Points, in no order, along strands that fork and pass close to each other.
(in the rows, 128 means zero)
Two points are linked if the straight distance between their rows is under 169. Some points are linked to none.
kup: [ 99 182 103  84 121 165 108  79 122 185 130 177 110 167 136 109 116  87
  65  91 126 152 123  87 154 105 207 121 122  85  90 105  90  95 175 173
 103 135 130  62 111  77 186  91  96 164 138 143 123 149 100 146 103 152
 113 136  79 118  66  90 138]
fise: [175  76 144 118 105 157 109 117 143  91 161 135  71 122 174 163 130 162
 185 132 142 178 113 113 106 137 113  78 105 153 138 195  98 126 159 119
 148 107 133 107 142 147  95 136 145 155 100 110 153 124 145 110 167 129
 154 173 160 150 118  92 124]
fabi: [137  41  99 116  93  97  96 124 135 113 152 149 118 124 140 162  78 171
 198 144 146 142 142 185  97 117 131 104 126 137 103 157 118 123 178 102
 143  95 130 159 125 159 110 127 133 131 122 137 144 104 160 110 164 128
 133  90 203 136 193 126 102]
mibuk: [123  79  95 128 159 105 112 124 150 112 154 114 120 130 127 163 193 169
 171 107 188 121  76 201  94 123 143  93 173 116 126  88 170 153 119 135
  90  51 103 129 183 126 102 123 155 135 103 153 110 117  99 136 110  78
 143 125 124 117 143 145  74]
panik: [128  61  88 131 153 122 135 142 143 104 162 103 103 145 158 146 181 182
 175 104 199 138 102 186  88 140 135  83 172 139 127 125 140 142  72 131
  94  54 105 115 189 127  87 133 145 142 115 137 101 104 130 129 115  82
 171 140 115 120 145 127  76]
gepuf: [193 205 149 176 137 123 152 154  84  98  73 142 137  84 112 145 115  84
 108 145 113 107 173  97 159 138 112 102 100 132 147 115 141 142 160  65
 163 118 125 185  75 107  92 112  78  80  85 125 173 163 147 155 131 130
  97  74 144 123 133 157  86]
naf: [181 131  96 169 118 166 148  96 101  68 162 112  63 118 161 104 182 196
 189 133 126 165 110 111 118 208  84  80  75 115 198 140  94 129 132 108
 155 154 120 149 163 122 113 154 126 161 167 155 120 126 126 118 146 123
 141 135 114 146 102 124 120]
gikuz: [119 112 119 150 188 135 124 117 117 103 166 111 135 116  86 173 172 153
 160  95 166 102  74 162 105 104  84  89 122 150 134  87 183 176 124  93
 143  76 109 120 209 129  90 127 149  76  67 129 137 151 125 145 156  83
 144 120  77  85 150 143 107]
guge: [129 137  90 207 147 140 153 154  72 122 131 117 116  95 123  92 161 117
  92 119 172 113 157 146 167 149 114  74 104  96 125 113 145 102  99  79
 101  65 110 169 140  97 111 124 128 127 157 190 134 125 177 126 133  69
 113 130  99 118 115 159  86]
lapa: [137  93  84 170 123 146 150 101 117  95 191 103  86 124 135 104 127 222
 193 144 145 141 125 122 100 185  74  90  73 140 157 149  92 125 115  82
 138 146 114 146 175 152 114 151 127 153 161 152 106 109 149 102 175 116
 145 126 122 135 109 129 132]
difu: [133 118 137 111 102  99 110 130 126  86 117 140 150 134 129 136  78 126
 168 161 103 132 139 131 109 140 100 172 134 155 128 145 142 149 124 141
 181 180 132 163 111 166 122 155  98 105 128  83 154 112 140 110 144 148
 124 106 177 135 185 135 160]
dod: [220 160 167 110 100 114  92 107 127  68 118 159 113 103 138 178 174 119
 166 121  97 175 107 125 120 160 113 130 111 127 163 157 133 133 192 168
 147 147 133 150  92 119 103 145 126 144  89 123 165 156 100 140 109 166
  98 151 150 157 142  98 128]
Nusul: [ 94 116 116 188 158 151 170 178  79 128 142  90 135  92 138  72 150 129
  82 119 175  90 139 133 169 128 100  90 117 116 143 129 144 116  44  76
 106  95 118 125 161 104 113 134 130 125 163 149 109 108 186 143 130  76
 132 125 102 110 119 150 114]
Loka: [181 182 147 168 111 125 118 155  86 115  84 151 130  86 133 122  58  95
  94 168 104 134 183  86 185 137 129  94  95 131 143 146 114 114 174  37
 154 120 126 180  67 119 122 121  85 117 113 127 188 135 167 135 146 142
  86  93 162 144 122 140  95]
sesal: [190 187 155 186 164 170 152 180  71  82  90 124 113  90 130 143 151  80
 114 118 114 110 146  97 168 135  85  66  91 130 156 127 147 159 149  60
 178  95 127 151 112  96  89 118  88  92  75 111 178 159 148 145 138 101
 128 111 133 110 112 140  76]
ful: [123 112 189  97 146 140 189 179 153 152  42  91 136 132 170 120 176  85
  82  75 163 119 140 137 162 112 184 143 152 127 129 158 107  98 145 176
  77 102 102  64 109  87 107  88 131 115  78  97 141  98 145 146  83 122
 151 166  98 139  87 125 120]
vore: [ 56 107 112  98 134 120  88 126 163 194 169 142 165 162  70 161  81 123
  77 109  96  79  88 144 123  81 152 156 178 160  71 117 177 141 104 107
 120  95 103 109 160 138 176 116 164  98  84 142 109 172 103 145 134 108
 116 108 120  72 163 115 164]
Teni: [162 133 119 194 134 121 224 198  67  98  99 103 130 100 169  70 138 120
  96 143 151  90 183  98 141 160  99 121 126 115 170 137 115 105  43  88
 136 160 126 177 101 111 100 125  70 129 164 120 112  92 157 126 116 114
 137 105 134 127 135 168 103]
supi: [ 57 146 100  74 128 165  90  79 180 203 190 162 112 169  99 141 105 107
 101  95  72 139 115 113  93  92 159 150 182 146  78 118 164 115 120 143
 131 108 153 104 140 141 212 119 159 150 130 120  72 136  64  91 138 136
 142 161  97 155 130  73 173]
ruli: [ 63 112 123 175 146 152 180 161  89 158 162  85 128 116 146  46 122 139
  75 131 152  84 131  92 173 104  97  94 106 139 149 147 111 106  23  78
  88 133 127  84 167  91 137 138 132 147 195 155  93  90 175 144 137  95
 147 134 126 131  93 150 119]
siti: [222 118 185  85 114 134 105 124 134  59 122 156 110 116 165 176 150  99
 175 116 105 164 108 112 115 136 111 130 132 156 146 190 141 146 205 176
 163 138 107 114 102 132  79 142 108 137  67  74 169 153 104 133 114 164
 130 173 177 173 144  90 132]
duton: [ 64  87 121  96 111 117  81 116 172 165 150 143 167 154 115 142  68 121
 113 135 123 137 123 159 115  81 159 162 157 142  68 136 136 125 130 121
 111 117 140 106 144 162 171 125 149 136 127 107 140 118 131 119 139 147
 124 137 142 121 151 107 161]
burog: [ 64 167  70  99 126 151  89  62 152 194 185 160  96 183  83 128 110 127
 102  96  68 129 106  91 101 103 142 130 161 131 104 103 162 131 120 131
 139 135 136 128 149 119 216 146 158 143 157 158  55 161  56 102 148 122
 133 135  86 135 132  83 174]
sabi: [154 136 121 174 104 101 194 178  78 118  81 123 139 101 148  84 102 129
 106 163 145 105 188  89 151 165 124 137 120 118 144 143 101 101  80  92
 136 165 126 193  77 116 107 111  70 122 173 142 134  98 156 119 135 138
 110  81 160 148 140 172 107]
Dakuv: [171 128 105 165 114 150  84  96 132 130 145 140  90 101 103 160 181 164
 153 128 162 171  91 165 126 136 122  64  95  84 130 103 126 123 184 123
 117  52 113 156 154  99 110 124 163 143 112 199 139 149 123 150 138  97
 108 121 103 119 102 151  98]
gefut: [154 177 179 127 160 142 154 152 106  93  89 115 136  99 119 152 183  95
 128 113 109 101  98  91 147 149 113 123  99 136 169 104 128 172 130 144
 155 150 162 107 109 107 101 138 122 103  86 106 151 169 120 144 120 129
 159 137 110 113 108 108 142]
gal: [ 75 140  98 142 129  89 145 112 110 149 152  96 139 141  88  80  97 180
 106 163 119  90 120  82 124 124  96 153 103 143 150  94 144 152  91  87
 120 194 126 160 172 147 157 136 140 119 197 159  63 122 110 121 129 134
  98 103 107 127 121 170 124]
vena: [110  74 107 136 136 108 150 141 132 127 155  91 118 148 147 130 152 182
 175 116 167 129 107 159  99 133 107 119 155 150 143 130 127 149  62 137
 110 122 127 104 177 137 107 134 155 117 162 122  94 109 100 138 137 107
 172 146 122 118 127 134 112]
sed: [120 135 151 120 137 119 187 176 121 138  77  84 157 151 162 118 147 134
 123 110 136 122 141 144 123 134 130 172 170 151 159 127 122 133  66 193
 105 174 132  97 125 121 122 113 136 105 163  98  90 102  87 139 106 137
 177 141 135 128 114 129 140]
novad: [ 81  73 114 114 126 110  82 115 152 148 157 153 158 117  90 159  71 139
 132 146 143 125 103 175 125  76 141 122 141 138  75 131 135 133 141  88
 123  83 117 125 146 154 147 125 159 112  94 129 149 126 158 136 168 117
 116 109 146 105 164 135 148]
zolin: [ 72 152 142  68 138 163 106 102 184 184 145 130 125 152 122 133 123  91
  89 100  93 153 139 123  96  96 170 168 184 167  91 127 147 120 135 169
 120 131 155  80 137 155 187 109 166 136 126  88  83 110  98  86 116 156
 147 190 103 171 105  68 173]
Mupom: [142 162 118 182 132 135 142 149  76 132 103 122 130  85 101 113 152 107
  85 140 159 105 144 139 179 135 127  89 104  94 115 107 133 109 122  63
 117  84 125 171 108 100 109 109 117 111 135 181 139 141 170 149 145  93
  97 106 101 108 103 170  91]
zula: [168 144 122 155 108 159 121  92 102  94 141 128  76 118 143 136 179 169
 171 129 130 179  89 119 136 181  94  75  71 115 171 134  99 133 162 121
 146 125 140 141 151 113 119 143 149 156 146 153 139 139 124 133 145 133
 133 135 115 147  89 125 124]
Veref: [119  98 145 102 127 158 122 108 162 175 108 128  90 133 162 117 141 111
 117 105 172 185 113 122 154 113 176 102 105 111 107 167  97 107 184 160
  95 115 127  74 124  92 121 100 154 157 123 147 161 110 141 121 107 147
 136 168 107 161  66 123 137]
deto: [199  71  93 148 115 106 120 141 123  75 154 135  83 141 155 160 165 159
 210 139 142 131 161 188  87 153 113  85 147 117 118 129 137 123 167 130
 141  64  93 178 134 151  80 128 111 128 113 141 135 118 130 114 126 101
 131 108 189 132 179 155  58]
Lom: [ 56 164 109  91 114 136 124  86 118 196 136 150 147 169 124  59  83 106
  84 113 126 139 163  80 141  79 175 142 140 120 102 130  87 118 103 145
  93 144 122  71 128 104 192 107 110 156 204 161 102 117 107 121 129 149
 112 151 115 147  97 132 154]
badob: [162 181 163  75 123 145 110  63 181 138 119 159 112 151 152 148 156  75
 115  98  75 176 127 125 131 153 166 171 135 107 127 122 116  93 183 199
 118 176 166 103  70 121 155 134 126 167 102  97 147 128  91 118  57 199
 113 167  95 167 100  71 146]
Fiso: [ 88 108 180  77 133 142 136 151 182 179  75 105 156 131 153 130 130  83
  67  91 150 134 142 130 155  98 180 146 155 153 103 156 113 108 149 164
  90 130 122  46 133 118 140  92 148 105  87  93 145 107 144 131 111 144
 144 177 106 136  96 104 154]
nasir: [ 48 120 132 129 157 110  99 142 143 167 167 115 176 165  72 120  72 121
  74 142  96  63  98 106 123  78 116 159 150 180 100 122 179 150  82  86
 144 142 119 116 173 149 160 123 166  74 115 117 102 159 135 138 150 109
 122 101 114  94 170 128 176]
Gazaf: [ 81 104 160 130 114 133 129 168 116 160 104 107 185 108 131  87  55 104
  78 154 139 101 153 110 170  98 133 151 119 146 105 160 119 117  89  93
 121 140 131 114 113 131 128 120 112 111 157 105 146  94 198 122 162 116
 119 109 162 135 143 145 166]
Mudu: [ 87 166  87 100 133 112 101  77 145 154 164 149 118 164  79 144 124 152
 121 126  75 121  99 125 103 133 125 153 162 135 128  87 168 145 120 147
 137 166 133 152 145 157 178 159 161 122 160 156  76 166  73 123 126 142
 114 122  91 117 123 110 148]
gove: [196 162 124 144 107  95  87 108 121  89 119 167 127  90  93 166 140 133
 171 145  99 142 140 162 110 142  95 135 105 115 130 113 159 146 201 133
 155 120 106 199 111 139 116 134 113  99  94 133 154 159 131 145 129 147
  77  85 155 112 172 158 113]
gamu: [176 184 177 148 160 155 175 174  86  80  77 125 122  87 145 142 183  87
 110 115 129 102 114  89 159 146 118  94  91 121 171 119 125 159 119 101
 165 125 156 121 108  93 108 109 101 118  87 109 163 150 140 157 125 119
 158 123 115 112  93 111 119]
Lig: [ 92 137  95 163 132 102 185 131  87 139 143  86 132 117 118  57 133 190
 109 150 146  84 128  83 131 132  99 139  92 119 172  89 135 143  70  78
 108 180 123 151 177 127 131 143 124 120 203 156  65 103 114 133 122 113
 113 111 105 129 113 186 105]
modo: [159 174 134 153 112  94 181 163  98 122  69 156 153  96 127 103  96 101
  87 159 146 114 169 102 164 146 157 156 122 103 132 130  96  88  98  97
 125 146 129 184  69 104 127 101  73 136 156 152 144 106 157 134 119 150
  98  81 142 143 116 167 109]
pef: [196 135 126 121 126 116  73  87 159 106 139 138 100  95  97 192 198 155
 177 126 149 146  73 183  97 137 131  89 125 100 135  99 146 138 201 160
 114  72 117 154 137 117 108 129 152 135  91 168 123 160  94 157 110 121
  97 124 127 121 131 145  99]
Kir: [170 160 123 154 118 170 107  91  98 120 133 149  79 116 123 147 181 148
 127 131 142 191  82 116 151 157 126  54  63  85 158 106  93 130 187 127
 134  82 149 134 145  91 126 123 150 155 115 185 155 160 131 158 131 105
 120 116  96 136  72 137 110]
zat: [ 64 114 174 117 127 139 126 173 139 176 116  98 188 126 130  94  73 106
  63 130 138 103 138 118 165  79 141 160 151 159 105 154 130 110  73 118
 101 129 130  63 137 130 144  93 135 103 149 103 131 109 172 138 149 121
 137 136 142 122 126 134 174]
Tugi: [149 189 132  99 113 151  97  58 151 127 144 171 119 154 123 138 140  92
 127 128  71 183 115 103 130 150 152 146 114  98 126 111 112 103 171 174
 132 177 178 122  75 123 164 154 122 179 126 118 150 140  86 129  84 191
 109 151  94 163 111  86 153]
zomil: [201  88  85 150 137 117 132 153 125  63 140 121  84 149 178 139 219 147
 194 112 181 139 156 186  83 169 114  94 167 110 149 120 151 129 109 162
 138  85  84 172 158 143  72 143 100 144 122 135 118 113 124 114 101  87
 145 133 151 119 170 147  72]
mubo: [ 83 111  80 121 121 111  59  91 145 144 167 177 151 118  60 162  82 143
 125 152 100 117 103 174 108  89 131 149 132 121  74  97 163 138 150  94
 142 104 109 165 129 164 163 138 138 114  88 133 133 156 128 145 145 134
  86  90 116  72 174 141 139]
Nazur: [ 71 171 128 116 132 123 162 129 100 181 117 120 155 154 135  62  97 122
  84 113 132 107 152  80 156  84 153 142 133 129 133 131  86 116  70 129
  89 154 130  70 140  94 170 105 132 136 210 166  81 120 111 140 135 132
 143 144 128 153  89 153 142]
Nalom: [151 152 155 162 147 131 232 201  84  98  88  84 152 109 182  67 147 105
  98 133 148  78 149  88 148 146 115 124 130 115 181 137 105 116  23 106
 137 189 152 115 123  83 121 129  82 134 139  93 102  99 141 143 109 135
 179 124 132 118 100 135 115]
nofot: [170 105 136 156 122 109 143 177  97 130  77 121 117 118 138 120 133  78
  98 133 145 123 199 175 159 139 153 105 132  67 103 152 125  75 193 132
 100  48  87 157  80 100 106  88 129 141 122 157 176 120 161 119 109  95
  97 128 164 127 131 145  86]
ditis: [149 192 170 108 144 135 132 133 138  99  91 135 153 102  97 149 139  79
 125 132  86 115 108 100 138 146 123 161 114 147 150 104 128 159 146 159
 153 171 156 126  83 125 118 153 122 102  76  91 161 172 129 131 115 159
 128 120 122 124 140 100 152]
Ved: [174 178 151 176 123 148 136 153  88 114 112 138  90  88 124 116  99 119
  86 172 133 126 140  58 189 156 114  66  52 135 143 142  96 124 159  21
 163 116 161 146  95 111 155 115 101 130 115 144 155 142 172 134 143 130
 101  97 138 149  87 138 102]
Lami: [ 80 138 117 160 146 106 181 162  93 144 120  83 158 141 136  72 137 155
  94 107 133  76 133 114 136 103 113 156 142 113 177 100 157 141  33 116
  95 153 118 123 169 120 138 115 136 102 208 165  60 119 105 160 114  99
 133 108 110 114 120 176 119]
Kemit: [128 148 139  91 129 163 125  89 145 181 105 156  95 153 150 104 140  94
  80 105 164 179 114 105 157 111 203 104  99  90 113 132  79  97 188 169
 107 123 130  59 117  79 146  87 131 168 123 156 157 131 129 147 101 154
 120 145  87 151  57 111 132]
rud: [156  88 102 123 144 100  95  97 150 100 149 132 115 111 111 185 185 173
 201 123 169 124  69 190  83 123 125  99 145 120 122  84 162 149 162 132
 111  58 112 149 164 134  99 121 151 116  87 152 119 141 106 144 128 110
 121 119 130 115 154 145  77]
fupuv: [231 152 144 132 110 119 100 100 126  83 111 141 101 106 130 179 215 138
 175 120 126 164  94 151 114 162 124 109 110  95 170 118 137 131 196 171
 127 112 122 160 117 104  95 131 137 138 107 150 143 153  90 152 105 141
  94 130 136 133 123 134 105]
teka: [186  98 145  89 115 128  78 117 147  79 127 163 115 118 138 184  92 105
 181 117 114 154 122 147 105 100 111 111 124 157 128 181 137 147 215 136
 157 101 116 121 111 141 106 140 129 136  59  74 172 143 145 130 142 146
 128 146 192 156 165  99 128]
dinul: [152 137 152 135 150 139 213 190 108 100  79  81 152 134 181  91 161 114
 126 114 137 111 151 118 131 159 118 141 152 118 189 129 108 130  37 163
 126 186 136 107 119  98 103 124 103 129 145  91 101 106 105 135 107 127
 192 150 130 111 112 127 135]
Dun: [117  99 121 152 153 133 120 119 116  89 168 106 122 109  98 151 126 168
 172 134 147 111  92 131 107 127  69  99 100 164 132 128 143 165 138  77
 160 106 136 129 180 138 102 139 153  94  87 114 131 148 152 129 177 105
 157 128 107 102 149 133 128]
vagu: [131  64 110 140  89 116 176 164 128 134 136 117 114 142 180  96 115 165
 162 143 158 151 177 134 117 155 117 142 128 128 131 174  81 107  79 169
 126 153 118 141 120 153  99 129 110 161 197 139 125  80 125  99 136 127
 154 116 163 149 129 147 130]
kobip: [ 90  67 142 122 123 126  96 143 152 123 138 111 175 139 141 113  21 120
 146 154 124 130 147  94 107 111 103 153 131 164 115 162 108 134 113  87
 184 161 159 118 140 172 142 155 107 124 131  56 146  89 184  98 167 131
 150 139 185 147 172 100 190]
funo: [ 65 143  78 143 104 134  68  71 137 156 161 172 152 140  67 119  66 137
  94 174  71 117 126  88 133 118 132 169 110 105  86  93 142 125 114  89
 135 163 133 175  88 148 185 148 101 154 154 133 113 131 110 127 133 151
  70 115  90 114 138 135 135]
lun: [ 72 122  94 134 102 119  55  92 144 147 162 176 151 120  65 153  66 123
 108 161  58 106 118 146 119 101 129 167 128 109  68  88 171 127 134 112
 147 130 119 175  84 168 177 151 111 133 104 106 137 144 121 133 133 137
  78  97 112  76 173 134 144]
Foma: [157 163 126 154 156 134 134 117 117 107 102 114 136  98 116 155 213 137
 141 101 144 108 107 151 128 137 124 118 122  91 175  62 168 151 131 138
 120 114 121 151 151 118  94 127 130 107 115 154 126 153  99 153 121  93
 123 119  84  86 109 149 105]
bigo: [102 143 148 121 104 103 152 158 117 153  76 145 186 109 134  84  65  94
  62 144 141 106 175 113 178 110 167 178 135 115 109 139 101  88  83 116
 105 146 130 129  83 121 141  99  83 136 159 122 146 101 176 134 123 148
 100  96 143 132 120 161 142]
Zevam: [ 97 155 137 107 121 167  77  77 173 151 150 157 133 138 114 129 100  89
 121 136  91 180 126  89 128 122 141 143 116 101 102 133 114 107 161 134
 143 149 181 106  96 148 172 142 129 168 121  93 163 121 123 106 116 176
 118 179 105 148 108  86 168]
Kas: [ 62  74 141 138 141 111 122 163 141 148 159  93 166 159 140 108  61 162
 130 151 136 113 120 108 100  95 101 150 157 193 109 147 126 118  58 104
 135 158 146  73 179 159 147 114 156 101 157  95  89 105 149 111 160 126
 177 131 163 131 152 108 178]
fosug: [ 60 145 123 147 137 137 171 138  90 175 151  98 130 140 138  42 117 131
  80 121 134  85 131  61 158  79 119 112 103 138 152 130  94 129  54  91
  90 151 140  64 181  86 168 131 135 137 217 162  73 102 131 138 137 106
 158 144 130 160  84 151 132]
lil: [124 109 102 151 134 123 132  84 118  75 193  95  99 109 112 125 137 220
 189 156 141 124  84 117  95 161  60 102  75 156 163 118 126 144 141  72
 152 149 142 149 195 164 121 152 152 115 124 126  93 136 141 125 172 123
 141 141 107 118 132 132 126]
bika: [100 174 118 101 132 121 135 132 129 171  98 119 157 137  94 131 138 120
  73  99 100  79 113 134 140 118 155 165 168 119 130  84 154 141 101 154
 101 132 115 116 130 116 151 118 134 108 147 168  85 170  77 148 114 111
 126 107  97  89 108 123 132]
vevil: [154  68 117 117 103 126 177 131 145 144 141 114  68 155 201  92 146 161
 168 114 171 178 157 131 105 158 137 113 134 118 143 190  81  99 103 192
 104 135 115 115 128 132  81 122 121 181 185 134 123  87 115  98 109 130
 167 154 139 176 103 134 116]
bip: [188  73 134 101 117 145 108 109 137  73 158 146  93 119 149 186 127 150
 199 121 139 161 107 138  95 121  98  70 121 170 124 178 119 152 185 110
 143  82 122 113 136 134  77 137 138 133  69  98 144 137 142 125 163 122
 160 161 173 149 156  99 107]
nat: [ 55  86 140 149 150  89 123 167 123 153 167  96 173 175 115 104  62 160
 114 160 128  74 106  98 106  80  93 169 150 192 116 121 164 140  60  84
 135 164 130 103 186 157 146 114 166  85 156 104  77 120 143 127 152 117
 149  98 141 111 171 135 169]
Libur: [172  34  92 128 105 120 120 152 123  87 163 144  98 155 161 157 109 164
 203 139 129 121 172 195  91 129 102  82 144 141 105 145 126 131 165  95
 153  73 100 157 135 154  76 128 111 119 114 130 141 118 154 114 153 103
 150  84 198 133 200 151  65]
sav: [ 98 109 103 117 119 133 128  83 139 148 154 123 115 152 146 107 101 164
 167 133 160 180 116 103 107 136 128 124 115 145 118 161  73 115 127 146
 116 161 146 104 151 139 144 141 152 155 193 141 123 107 116  94 152 151
 145 160 147 167 105 119 149]
rafaf: [166  91 162 115 123 125 145 182 131 138  53 126 131 115 138 124 126  65
  91 115 147 109 181 170 168 110 169 130 137  90  99 168 123  92 204 145
 111  63  78 122  84  94 101  91 123 123  84 121 176 109 171 127 117 105
  96 122 159 138 135 138 106]
bimon: [162 119 107 112 103  81  86  85 139  84 148 170 128 121  99 176 123 163
 196 149 113 142 105 182  86 134 109 142 121 132 111 115 150 137 180 134
 147 132 128 179 121 164 131 155 136 121 108 135 142 145 131 137 126 161
  89 101 158 117 186 142 115]
futo: [135  82 122 133  91 109 143 152 124 110 126 118 128 131 155 119  94 163
 170 161 136 146 154 125 115 155 112 151 126 140 136 165  96 127 103 142
 146 172 128 155 118 155 115 136 111 131 166 118 132  94 138 101 164 133
 133 113 169 133 149 142 144]
fabu: [159 117 138 122 117 134 148 134 133 130 101 117  93 124 158 129 177 125
 143 109 170 177 118 134 140 144 154 106 116  98 147 149 107 116 149 163
 103 100 124 118 113  94  92 117 137 162 131 139 153 112 124 125 111 128
 141 159 116 141  85 126 109]
bal: [146 201 136 108 156 106 122  89 140 113 145 156 131 133 104 158 153 115
 138 135  47 111 114 142 108 173 116 190 158 123 146  68 161 149 134 181
 149 198 157 152  76 162 142 188 129 107 122 125 105 171  89 129  96 162
  99 126 103 118 154 105 145]
fireb: [ 69 146  98  88 100 147 100  74 142 195 132 171 142 159 126  88  85  96
  77 104 118 148 149 119 143  85 187 155 136  89  65 124 101  84 147 149
  89 132 109  77 102  95 189  95  99 170 153 154 128 122 104 131 119 150
  88 143 101 115  92 120 141]
Vavad: [182  80 114 169 116 106 163 191  92 106 101 120  99 142 176 119 159 112
 135 126 146 139 211 162 127 159 129 110 145  84 118 158 131  94 142 157
 116  77  83 172  93 124  83 112 107 157 146 144 159 107 140 108 105  93
 130 135 169 126 147 138  83]
gatas: [140 180 184  83 145 159 110 108 188 136 122 154 124 131 125 164 152  49
 102  96  43 137 131 128 138 141 159 187 149 123 120 114 126 121 185 190
 126 150 166  83  52 141 145 153 115 128  44  63 150 148 112 117  72 175
 126 173 101 135 126  63 153]
zisi: [135 184 173  85 150 137 124 127 160 127  92 143 151 129 115 156 141  61
 108 118  73 119 127 122 148 145 153 180 143 134 135 108 123 138 150 181
 133 155 154  98  67 130 130 150 115 116  59  86 159 157 121 126  96 157
 130 139 108 112 127  83 157]
suvav: [ 77 139 122  91 132 131  98 134 152 191 136 129 145 140  81 158 131 116
  66  94 103  92  93 145 133 102 166 145 178 134 100 104 155 145 124 148
 103 102  95  98 152 121 165 123 154 111  96 157 107 181  81 142 124 104
 118 123  99  68 120 104 146]
Bam: [ 92  61 145 125 118 129 122 153 154 141 154  90 164 153 160 105  48 151
 149 165 136 122 152  94 100 119  98 151 143 173 118 162  97 119  80 112
 158 179 163  90 156 178 142 136 126 118 162  74 111  92 162  94 163 129
 176 141 178 143 162 111 179]
vimag: [131 158 120 159 171 142 124 118 109 113 138  95 133  86  86 147 188 141
 120 113 145  84  87 139 133 114  95 100 101 108 157  61 176 170 136  93
 146 104 120 148 183 137  94 128 130  90  93 142 126 170 112 147 146  85
 119 112  60  77 122 150 115]
piven: [140 160 132 162 124 150 126 139  93 134 108 140 116  87 108 124 132 115
  93 152 141 142 123  97 183 136 132  82  68 107 121 135 101 125 140  73
 137 100 148 137 107 101 127 107 124 128 125 165 153 146 168 140 153 116
 115 110 115 127  90 141 118]
sege: [ 95 167 124 128 143 103 172 149 110 155 103  92 155 150 128 108 137 148
  92  98 110  67 129 127 124 102 129 176 160 116 167  81 169 147  60 143
 103 154 123 134 160 134 153 105 148  86 187 174  60 145  72 153 105 100
 131  93 103 102 117 162 132]
deg: [189  84  94 164 137 128 157 193 100  87 117 115 108 148 183 116 187 119
 148 115 175 136 202 173 108 162 126  90 162 101 134 145 137 111 100 157
 129  73  73 169 139 134  80 138 107 147 130 148 143 115 149 105 100  79
 149 135 154 112 158 133  92]
Zes: [ 85 155  87 130 109 111 106  81 127 142 140 145 144 138  86  91  85 159
 121 177 110 132 131  86 130 142 122 159 103 129 122 101 116 142 112 102
 127 192 129 173 117 147 169 146 114 144 188 148 105 120 126 108 129 165
  85 110 109 136 126 156 136]
kobef: [140 197 148 106 134  83 149 113 129 104 110 141 161 140 117 144 132 110
 132 145  58 106 142 145 119 169 125 215 160 134 136  76 156 157 109 197
 150 214 145 162  66 156 141 172 103 108 131 110 128 131  96 129  82 174
 100  94 127 115 165 129 144]
funel: [117 101 134 121 109 155 102  98 146 126 154 122 103 129 144 128 105 150
 163 141 150 180  98 100 121 139 119 103  95 148 132 177  88 122 156 119
 138 137 164 109 146 148 136 142 158 160 135 119 153 121 144 100 165 152
 143 170 145 153 110  95 163]
Vug: [134  76 109  99  96  91  81  88 153 101 145 167 124 126 127 165  94 150
 196 155 128 156 115 189  94 116 138 136 128 132 102 142 127 126 179 129
 136 117 142 155 119 162 140 141 134 153 114 123 142 106 137 116 131 157
 106 105 185 135 187 129 126]
des: [128 143 162 143 143 158  91 154 115 131 105 134 158  85  67 158 105  77
  96 116 121 104 124 150 157  81 106 100 100 137  89 134 153 162 166  93
 163  71 100 121 123 111 105 126 127  74  46 110 174 172 167 145 161  91
 133  97 126 105 141 144 127]
Vuvi: [158 108 183 107 136 131 185 191 143 122  37 106 141 127 156 136 174  66
  93  88 163 109 152 140 158 119 174 148 148 107 130 156 118 101 167 171
  96  86  89 105  93  86  95  93 117 123  64  97 165  99 155 135  87 112
 126 144 122 132 113 134 108]
Lasop: [130 153 150 112 119  91 132 128 129  87 105 145 170 142 112 142 101 111
 153 147  79 112 137 149 108 150 109 206 142 152 117 108 160 158 114 174
 169 196 135 169  86 166 128 171  96  98 114  84 145 118 117 116 104 168
 112  84 153 125 187 138 156]
Fuget: [ 99 185 115  99 166 131  97  88 155 147 182 150 109 147  79 146 133 129
 133 135  41 110 110 121 105 140 107 165 167 135 136  83 171 136 119 148
 163 172 160 140 118 162 168 179 169 108 130 116  76 165  83 116 124 155
 117 136  94 139 134  87 159]
vuku: [ 90 141 132 109 116 130  79  99 163 137 136 151 154 132 102 139  90 104
 128 145  96 155 128 121 129 113 142 157 133 126  99 129 127 131 140 137
 132 153 161 129 103 150 153 144 142 149 120 100 152 129 126 114 127 155
 111 146 120 124 132  97 161]
Zak: [140 133 132 134 132 126 146 152 113 119  91 104 141 112 128 135 182 123
 136 113 158 129 118 151 136 138 137 131 136  99 147 105 137 134 112 156
 106 110 121 135 125 105  99 125 130 124 127 139 138 127 116 142 128 108
 135 135 112 112 104 139 108]
givu: [ 90 126 170  69 141 134 110 118 194 170 108 112 132 146 138 143 125 102
  98 103 126 141 122 146 124  95 186 156 159 165 100 145 129 128 157 178
  96 126 133  67 142 135 151 105 155 118  89  85 113 115 113 116  97 152
 144 176 111 144 104  87 146]
luki: [139  74 111  99 103 118 142  79 160 164 151 131  78 156 185  99 113 163
 186 125 173 189 127 126  89 143 153 115 119 136 112 190  74 104 149 184
  93 144 127 114 136 142 104 123 135 179 187 131 133  85 117  94 112 157
 146 150 152 184 107 127 118]
Fek: [114 101 145 114 141 122 141 146 142 130 134  82 131 152 140 132 140 153
 152 122 148 128 112 138 113 129 118 135 162 168 133 135 123 144  82 158
 112 150 145  82 164 136 113 122 157 111 153  95  95 119  97 127 133 124
 187 168 132 130 119 108 145]

A fork is a point with three links, a tip a point with one. Leave the first point through the second and follow the links. Name the first fork or tip that comes.
Lami, sege: kobip
zat, Gazaf: pef
supi, zolin: gove
Fek, sed: zat

Name the points in between on the shortest way along the links from the first point to the second, in order.
Fek, lapa: vena > panik > mibuk > rud > pef > Dakuv > Kir > zula > naf
zula, Lasop: Kir > Dakuv > pef > fupuv > dod > siti > teka > bip > fise > funel > sav > luki > vevil > vagu > futo > difu
zomil, kobef: deg > Vavad > nofot > rafaf > Vuvi > ful > Fiso > givu > zolin > supi > burog > Mudu > Fuget > bal
dod, Gazaf: fupuv > pef > rud > mibuk > panik > vena > Fek > sed > dinul > Nalom > Teni > sabi > modo > bigo
